A landscape with many peaks, sampled at points; each row gives a point and its height.
A climber steps from a point to whichever of its 3 nearest points has the largest rise for the distance, and stops where none of them is higher. Distance is the straight distance between rows; heights are no part of it.
Z209: [  1  -1 -40 -16  -8  -7  14 -18  28  28  -8]  (h 512)
Z566: [ -6  -1  17  22 -16  -1 -27   0   3 -26  10]  (h 470)
Z243: [ 13  -7 -24 -16  10 -13   5 -13  16  25  -9]  (h 184)
Z80: [  1  -2 -26 -10  -4  -8   6 -15  21  28  -8]  (h 418)
Z492: [ -1   4   4  25 -24  -8 -12 -14  20  -8  -1]  (h 524)
Z59: [ -7 -10  -3   5  -2  -4   0  -5   5  14   6]  (h 97)
Z862: [ -5   5   8  21 -27  -9 -22 -10  19 -14   0]  (h 297)
Z19: [ -6  -1 -20   2  -9  -7   8 -14  18  25  -3]  (h 410)
Z55: [  0  -9  -7 -10   7  -7  -1   0   4  12   5]  (h 541)
Z706: [ -3  -3  16  18 -13   5 -16   5  -3 -28  12]  (h 490)
Z2: [ -2  -3   3  24 -17  -5  -6 -12  11  -2   1]  (h 710)
Z226: [  2  10   9 -17  14   6   0  15 -18  -4  -3]  (h 273)
Z239: [ -1  11  18 -14  15   7  -3  16 -22  -8  -6]  (h 210)
Z323: [ -7   3  19  12 -11  15  -5   9 -13 -26   8]  (h 322)
Z13: [ -3   1  -1  23 -19  -5  -3 -14  15  -1   0]  (h 494)
Z490: [  5  -4 -21 -12   4  -8   2 -13  15  25  -7]  (h 374)
Z296: [ -3   4  -4  21 -30  -9  -8 -14  29  -8  -3]  (h 601)
Z180: [ -4   3 -10  21 -23  -7   4 -17  25   1  -3]  (h 459)
Z138: [ -6  -7   3  16 -10  -2  -1  -5   5   2   6]  (h 74)
Z381: [ -1 -10 -12  -6   3  -6   0  -7  10  21  -1]  (h 455)
Z627: [ -6 -11   4   2  -3   1   0   4  -3   1  11]  (h 530)
Z910: [ 21  11  -2 -15  30   4   9   9 -19  -5  -9]  (h 204)
Z61: [ -5  -1  -8  19 -16  -6   5 -16  16  10   0]  (h 466)
Z258: [ -8  -1 -21   8 -16  -5  11 -15  21  18  -3]  (h 355)
Z127: [ -7 -10  -1  -2   2  -4   2   2   2  10   8]  (h 285)
Z648: [-12   6  27  -4   3  12   1  16 -29 -14  -5]  (h 647)
Z435: [-15  11   4  15 -40 -11 -21  -8  34 -13  -2]  (h 143)
Z321: [ -4  -1   5 -13   5   4   3  13  -7  -1   8]  (h 329)
Z747: [ -7  -2  14   3  -5  10   2  11 -12 -14  11]  (h 654)
Z449: [ -8   0 -16  15 -18  -8   9 -15  21  11  -3]  (h 448)
Z437: [ -2  -6   0 -11   8   0  -1   9   0   5   9]  (h 281)
Z976: [ -5  -9  10  19  -9   1  -7  -2  -1 -11  10]  (h 545)
Z33: [ -8   7  24 -11  11   8  -2  16 -28 -10  -7]  (h 531)
Z396: [ -4  10  22 -12  19   7  -5  18 -28 -10 -10]  (h 331)
Z963: [ 23   3 -13 -18  29   0  14   6  -4   1  -2]  (h 556)
Z983: [ 23  -6 -17 -16  25  -4  13   3   3   5   0]  (h 642)
Z470: [-12   2  36   4   0  17  -4  14 -33 -22  -8]  (h 671)
Z545: [ -7   5  23  14 -13  16 -12   9 -15 -33   7]  (h 152)
Z443: [ 18   9  -6 -19  25   2   8  10 -11  -4  -3]  (h 677)
Z959: [ -2  -3  13  24 -17  -4 -21  -3   6 -21   9]  (h 493)
Z388: [ 22   8  -5  -9  42   8  22   6 -31   3 -10]  (h 55)
Z515: [  7  -9 -11 -15  12  -6   0   1   4  14   2]  (h 627)
Z506: [ 22  -9 -21 -14  25  -9  10  -7   9  14  -5]  (h 465)
Z429: [ -7   7  29  13 -10  20  -9  12 -26 -30  -1]  (h 435)
Z230: [ -6   8  14 -13   7   8   1  17 -19  -7   1]  (h 173)
Z47: [ 11  14   9 -17  25   5   0  12 -25  -9 -11]  (h 211)
Z50: [ 25  10  -9 -12  35   6  22   7 -21   2  -7]  (h 89)
Z30: [  7   8   3 -18  15   4   2  13  -8  -5   2]  (h 296)
Z27: [ -5  -5  13  11  -9   9  -4   5  -7 -18  12]  (h 580)
Z900: [ -8  -5  -9   9  -9  -6   4 -11  14  17  -1]  (h 451)
Z102: [ -5  -8 -10  -2  -3  -8   1  -9  11  22   1]  (h 444)
Z981: [ -3  -6  13  22 -12   4 -15   2  -1 -21  12]  (h 523)
Z124: [ -8   1  14  -5  -2   8   2  14 -14 -10   6]  (h 475)
Z850: [ -7 -10   9  10  -6   4  -1   5  -5 -10  12]  (h 560)
Z255: [  2  -7 -17  -8   1  -8   2 -12  14  27  -4]  (h 430)
Z885: [ -9  -2 -32  -1 -14  -6  14 -18  27  23  -4]  (h 449)
Z602: [-10   4  25   3  -5  15  -1  14 -26 -21   0]  (h 648)
Z607: [ 14  -3 -10 -20  19  -2   4   8   1   4   2]  (h 706)
Z939: [  5  -7 -14 -11   6  -9   0  -8   9  22  -2]  (h 440)
Z705: [  8  -1 -34 -17   0 -10  10 -20  23  29 -12]  (h 602)
Z738: [  3  13  15 -16  21   7  -4  13 -26  -8 -10]  (h 221)

For each start below, name the point where the climber stops.
Z226 | Z443
Z396 | Z470
Z506 | Z607
Z55 | Z607
Z180 | Z2
Z490 | Z381
Z321 | Z747
Z19 | Z61
Z545 | Z470
Z981 | Z747
Z59 | Z381
Z850 | Z747
Z258 | Z61
Z862 | Z296

Call two points neighbours if one is among the 3 nearest of the other. Go from one point of each pair to the other, from neighbour to neighbour, staying as high as possible. Name the lowest point that can't be avoided.
Z381, Z2 | Z102
Z296, Z2 | Z492
Z607, Z705 | Z80
Z747, Z470 | Z323
Z607, Z443 | Z963
